Each row is a point on a landscape with many valleys, with its height.
From any point a ball rolls to the lowest of the 2 points nearest to it. It stops when none of these is lower. Distance is the straight distance between rows; heights are no part of it.
j_814: [126  92 128 130 170 116  89 125  80  93 134 130 138 132 118  69 154 137
 144 105]  height 257
j_739: [112 138 163 156  99 148 121 127 122 133 150 117 147 105 147  65 112 124
 121  90]  height 273
j_41: [168  74 166  84 149 167 104  97 122 136 180 141 149 114 149  61 115  84
 146 121]  height 578
j_614: [139 158  99 143 112 100 147 138 149 105 129 123 134 130 101 214 137 144
 146 135]  height 364
j_660: [132 121  89 124 123 117 133 122  77  96 143 147 141 153 136  90 122 117
 145 128]  height 249
j_272: [103  97 103  96 125 107 133 119 151 152 144 152 138 111 108 156 132 134
 109 121]  height 615
j_788: [122 180 139 145 122 126 145 142 120 111  73 105  89 108 107 180 127 142
 141 147]  height 433
j_554: [117 102  78 139 133 113 111 121  81  82 116 130 145 152 130 104 122 122
 144  92]  height 258
j_483: [138 121  97 101 136 111 134 141 124  95 117 146 118 160 112 182 137 178
 112 167]  height 184
j_150: [163 121 176  90 127 159 117 111 125 115 152 114 147 120 135 126 122  84
 123 149]  height 561
j_968: [159 136  79 117 111 127 118 131 120  97 121 111 128 128 128 136 120 148
 127 132]  height 395
j_552: [120 155 117 157 105 127 144 134  95 109 149 123 142 130 139  94 117 132
 135 121]  height 227
j_656: [110 172 152 175 118 171 173 111 119 170 101  51 141 111 182 114  96 135
 141 138]  height 259
j_274: [160 109 180 155 160 184 121 138 118 116 142 110 127 119 145   4 134 125
 174  98]  height 247
j_183: [140 154 116 141 132  93 155 147 150 123  65  95  90 110  93 198 140 124
 150 151]  height 442
j_276: [139  96 158  76 142 130  94 107 122 132 162 160 138 109 124 110 134 134
 101 152]  height 595
j_339: [110 127 130 159  99 145 114 144 108 110 158 127 148 111 135  64 114 149
 144  60]  height 260
j_989: [124 126 135 104 118 157 128 141 129 147 128 138 127 145 154 140 113 130
 119 137]  height 326
j_60: [117 131 154 141  81 161 157 135 136 144 155 131 132 131 158  79 106 106
 115  89]  height 285
j_249: [102 126 111 128 111  67 115 117 133 136 103 119 129 145 109 147 150 171
 107 135]  height 482
j_186: [128 117 144 171 105 167  79 105 112 101  93 140 119 132 146 105 116 124
 129 100]  height 399
j_37: [115 160 125 172 138 114 112  99 130 136 124 147 113 129 116 156 134 132
 128 155]  height 325
j_139: [106 157 111 165 125 152 129 121 155 168 139 128 128  86 132 156 108 116
 113 112]  height 255
j_751: [130  99 134 143 112 179  92 118 118 108 113 127 123 112 154  76 102 137
 120  97]  height 385
j_496: [ 92 168 117 179 127 137 119 136 156 160 100 108 140 111 137 197 111 177
 140  86]  height 386
j_612: [123 109 133 124 114 115 119 146 112 111 176 146 150 135 121  86 136 139
 112  99]  height 374
j_899: [121 138 139 133  64 115 151 113 129 117 125 138 121 121 137 148 107 119
 143 140]  height 546
j_703: [116 150 129 125 143  74 107 150 139 148  93 111 112 146  94 159 152 184
 106 154]  height 492
j_327: [118 100 122  94 159  91 105 127 118 106 141 162 115 141  96 118 165 158
  95 152]  height 187
j_866: [143  89 110 121 116  98  99 133 118  87 167 154 127 133 116  56 131 168
 127  91]  height 362
j_819: [121 162 140 123 134 103 125 155 143 126 107 117  98 145  95 134 151 145
  99 157]  height 500
j_28: [177  89 136 146 118 114  74 102 123  73 132 134 136 138 124  73 158 105
 136 122]  height 291
j_769: [118 103 129  72 157 119 118 110 150 178 136 125 154 110 118 152 133 112
 106 131]  height 609
j_211: [138  76 134  89 118  80 140 125 125 121 152 136 131 147 112  85 158 113
 108 131]  height 401
j_732: [122 164 151 157 114 170 175 139 136 148 120  97 131 101 133 165 100  98
 142 112]  height 224
j_977: [125 151  93 157 147 111 101 141 155 143  95 106 127 116 117 201 124 167
 136  93]  height 373
j_974: [127 140 147 136 113 113 107 103 126 143 104 110 130 150 134 120 151 104
 132 137]  height 416
j_518: [110 100 143 108 154  93  90 139 107 115 110 117 122 151 107  93 159 151
  95 131]  height 226
j_904: [119 190 156 172 109 162 193 134 144 160 104  71 130 117 158 149 100 135
 150 129]  height 240
j_541: [139 122  99  94 155  86 138 112 117 127 112 111 122 123 110 143 148 126
 120 168]  height 430
j_857: [131 122 108 140 105 144 127 159 120  82 120 136 118 181 143 137 116 127
 105 112]  height 324
j_220: [123 109  86  89 124 140 173 159 149 132 142 152 123 126 114 171 123  94
 103 111]  height 622
j_414: [142 168 145 112 116 127 140 145 181 173 135 117 126 132 134 174 143 114
  99 150]  height 515
j_860: [137 125 153  99 165 114 150 131 178 184 115 135 121 168 133 203 147 105
 115 171]  height 530
j_307: [114 115  83 107 148 138 151 163 149 125 111 134 116 145 109 182 138 120
 122 126]  height 625
j_897: [159 150  94 136 125 133 132 110 141 151 161 138 148 143 157 105 129 111
 114 140]  height 302
j_459: [139 126 125 113 136 109 146 129 182 172 133 143 135 147 116 196 153 120
 105 150]  height 522
j_145: [131 151 108 149 137 165  95 148 103 105 104  86 143 110 143 137 110 166
 121 102]  height 339
j_192: [129  65 132  89 135  82 154 120 112 109 148 145 130 165  91 126 187 113
  81 149]  height 414
j_453: [ 92 160  96 148 163 119 156 161 111 140 100 136 103 121 103 161 109 154
 158 126]  height 152
j_237: [140  92 100 131 147 125  83 136  85  64 130 119 144 154 118  66 133 144
 152  84]  height 228
j_418: [114 146 123 111 146 145 159 132 125 148 154 150 130 138 150 127 103  99
 128 146]  height 310
j_711: [111 151 171 142 146 187 143 115 100 171 128  81 130  91 158  55 112 103
 122 126]  height 303
j_928: [106 160 118 162 102 113 122 134 119 109 131 108 131 124 120 125 121 152
 125 105]  height 210
j_510: [ 97 155 103 175 132 127 142 124 175 183  96 146 125 105 139 201  94 153
 155 106]  height 398
j_981: [131 126  94 114  95 102 143 145 136  88 130 123 138 128 100 192 143 143
 127 109]  height 372
j_184: [146 114 107 117 156 129 142 122  94 101 168 154 149 148 139  80 145  96
 137 137]  height 272
j_999: [111 120 138 118 104 112 142 114 165 161 121 176 109 103 108 177 105 114
 134 146]  height 540
j_716: [133  91 185 130 125 161 123 151 102 109 151 127 130 128 135  22 118 130
 176  86]  height 215
j_297: [144 124 102  87 151  73 179 118 158 160 100 118 118 139 120 195 145 136
 155 189]  height 462
j_393: [134  96  83 111 137  93 118 128 112  90 125 161 114 166 109 146 147 164
  85 135]  height 150
j_785: [130  95 149 107 127  93 118 143 111 108 163 139 137 136  99  65 174 114
 129 106]  height 387
j_600: [138 145  92 145 123 141 128 110 154 141 150 136 134 111 130 140 127 110
 118 118]  height 276
j_156: [131 135 109 128 146 156 151 133 104 134 171 145 150 140 166  89 121  99
 121 135]  height 295
j_6: [ 96 153 129 171 114 145 141 147 122 112 101 120 114 144 134 168 116 110
 125 110]  height 417
j_669: [201  96 122 144 110 143  94 121 126  71 156 128 150 143 149  56 149 121
 154 104]  height 242
j_446: [137 149 178 116 107 156 130 109 146 143 146 114 137 103 132 150 122  85
 118 134]  height 555
j_97: [110 123 127 147 115 160 114 126 106  99  87 129 120 125 135 133  96 106
 135 117]  height 409
j_296: [138 126  91  96 130  99 114 113 116 128 122 115 144 121 135 128 137 139
 132 136]  height 413
j_463: [108 161 138 159 133 102 135 123 161 179 110 146 116 137 124 185 136 132
 147 152]  height 341
j_842: [119 150 130 117 148  95 161 148 154 146 121 172 109 139 127 204 127 184
 151 181]  height 128
j_635: [132 111 165 160 155 198 107 132  96 116 114 110 118 109 160  23 108 127
 154 104]  height 277
j_895: [119 182 115 154 108  83 144 116 153 148 117 124 123 124 109 193 136 160
 166 138]  height 355
j_869: [132 125 142 105 130 173 102 144 149 141 123 126 115 132 151 103 117 120
  96 126]  height 343
j_508: [120  89  98  93 110 128 138 137 130 112 143 149 144 111 124 151 120 111
 110 116]  height 618
j_920: [111 138  97 120 134  77 125 126 163 151  75 116 102 108  96 185 141 144
 148 149]  height 457
j_452: [111 143 124 116 177  97 173 139 132 169 132 151 111 121 105 214 148 146
 163 173]  height 88
j_890: [127 125 127 105 125  91 173 109 181 160 131 173  95 100 103 210 138 124
 133 174]  height 535
j_870: [113 152 130 174 141 163 102 126  98 112 116  93 135 103 146  96 103 158
 126  99]  height 323
j_852: [114 141 131 158 133 112  87  90 124 129 129 151 109 117 104 102 136 114
 119 139]  height 308
j_752: [159 116 161 114 134 154 110  97 126 124 180 130 152 110 142  99 122  66
 142 129]  height 568
j_435: [178  94 135 125 140 135  98 117 117  98 156 166 116 120 117  61 149 111
 140 124]  height 327
j_547: [ 99 143 161 162 149 188 148 139  90 135 115 112 109 104 154  44 105 128
 130 126]  height 298
j_449: [176  94 128 163 139 128  91 132 105  62 151 132 123 148 125  41 138 144
 160  82]  height 190
j_468: [159  65 133 118 138 124  88 126 123  92 172 184 120 114 109  45 134 151
 137 112]  height 346
j_512: [ 93 148 109 135 114  95 137 145  99 121 116 106 129 108 104 131 113 168
 148 113]  height 193
j_252: [114 125 131 141  75 120 152 122 162 136 131 166 116 141 123 183 109 121
 125 142]  height 543
j_131: [122 107  94 104 146  60 155 112 133 148  96 121 123 157 111 164 161 135
 135 175]  height 447
j_817: [103 148  97 136 174 101 157 138 116 140 115 138 118 150 105 185 137 132
 145 158]  height 124
j_406: [136  93 152  60 117 119 111  97 140 155 146 132 146 131 146 137 121 129
 107 151]  height 602
j_464: [137  80 161  98 139 129 116 114 116 120 138 121 135 140 129  94 152  54
 127 114]  height 377
j_853: [112 118 155  79 149 128 161 122 121 166 168 161 145 148 138 158 114  96
 118 162]  height 321
j_257: [114  89 130  77 148 116 165 131 114 153 145 123 137 153 137 139 132  84
 121 129]  height 336
j_222: [158 110 140 122 126 176 111 115 131 132 128 138 121  96 151  68 106 116
 118 120]  height 367
j_807: [143 116 135 113  87 133 130 171 134  84 124 120 135 149 131 120 128 131
  94 107]  height 311
j_495: [116 151 142 172 152 208 118 129 119 139 110  88 132  93 166  97 104 140
 108 121]  height 305
j_442: [127 147 129 122 127 110 122 156 160 161 132 115 111 145 119 134 149 130
  77 136]  height 507
j_789: [133 120 144 123  55 142 135 159 135 112 142 125 134 145 151  98 103 134
 117  95]  height 299
j_111: [123 152 151 134 131 187 148 119 122 174 118  82 137 105 173  89  91 130
 123 138]  height 282
j_262: [109 122 110 124 116  93 106 104 143 147  86 116 112 112  92 150 136 136
 123 133]  height 471
j_448: [134 124  75 119 107 113 128 151 104  72 124 137 141 133 128 163 118 170
 122 114]  height 382
j_586: [144 130  98 116 143 125 163 119 169 157 145 147 112 114 119 198 128 123
 120 155]  height 529
j_281: [122 166 175 145  82 126 133 106 140 139 120 114 121 111 130 163 129 110
 141 140]  height 550
j_550: [145 169 141 156 123 132 102  99 136 128  97 111 123 145 150 103 134 129
 114 153]  height 432
j_956: [131  84 148 139  96 153 105 130 105 102 147 136 149 128 145  44 106 143
 168  76]  height 238
j_312: [131 114 157 123 135 117  99 122 118 122 113 111 145 141 117 103 161  80
 123 123]  height 400
j_334: [125 155 128 125 112 115 146 145 130 119 106 154 116 155 126 179 113 177
 140 170]  height 161
j_291: [116 160 119 162 130 148 140 158 149 128  84 108  97 121 111 177 127 148
 124 124]  height 425
j_811: [129 101 166  77 134 132 143 111 106 156 137 110 141 148 145 114 132  66
 133 124]  height 354
j_591: [129 126 125 147 164 115  86 103  98 110 134 128 140 108 108  80 146 112
 143 119]  height 283
j_599: [ 86 144 108 104 137 115 163 155 106 129 125 116 123 117 106 149 122 129
 143 128]  height 174
j_69: [134 165 103 149 151 134 101 130 128 121 121 112 125  99 126 172 116 167
 126 121]  height 356
j_627: [174  88 173  68 147 135 102 110 121 135 184 141 158 134 150  80 130 123
 127 140]  height 587
j_525: [119 170 132 165 127 159 156 131 154 146 136 131 132 110 137 196 113 113
 137 130]  height 239
j_824: [152 164 166 165 124 186 112 112 128 122 105 109 121 132 165  87 118 107
 108 152]  height 446

Two balls start at each pair of points below. Name the first point that both come to, or write never.
j_442 and j_550 | j_418
j_222 and j_446 | never
j_612 and j_312 | never

Where does a ball stop that starts at each point below?
j_860 | j_660
j_752 | j_459
j_211 | j_449
j_97 | j_660
j_220 | j_459
j_974 | j_660

Call two points neighbours if one is among the 2 nearest of the other. Go from one point of each pair to the other, from neighbour to neighbour, staying as low as possible. Name the highest point that can't be avoided.
j_716 and j_732 | j_711
j_393 and j_449 | j_814
j_732 and j_452 | j_897
j_393 and j_452 | j_483
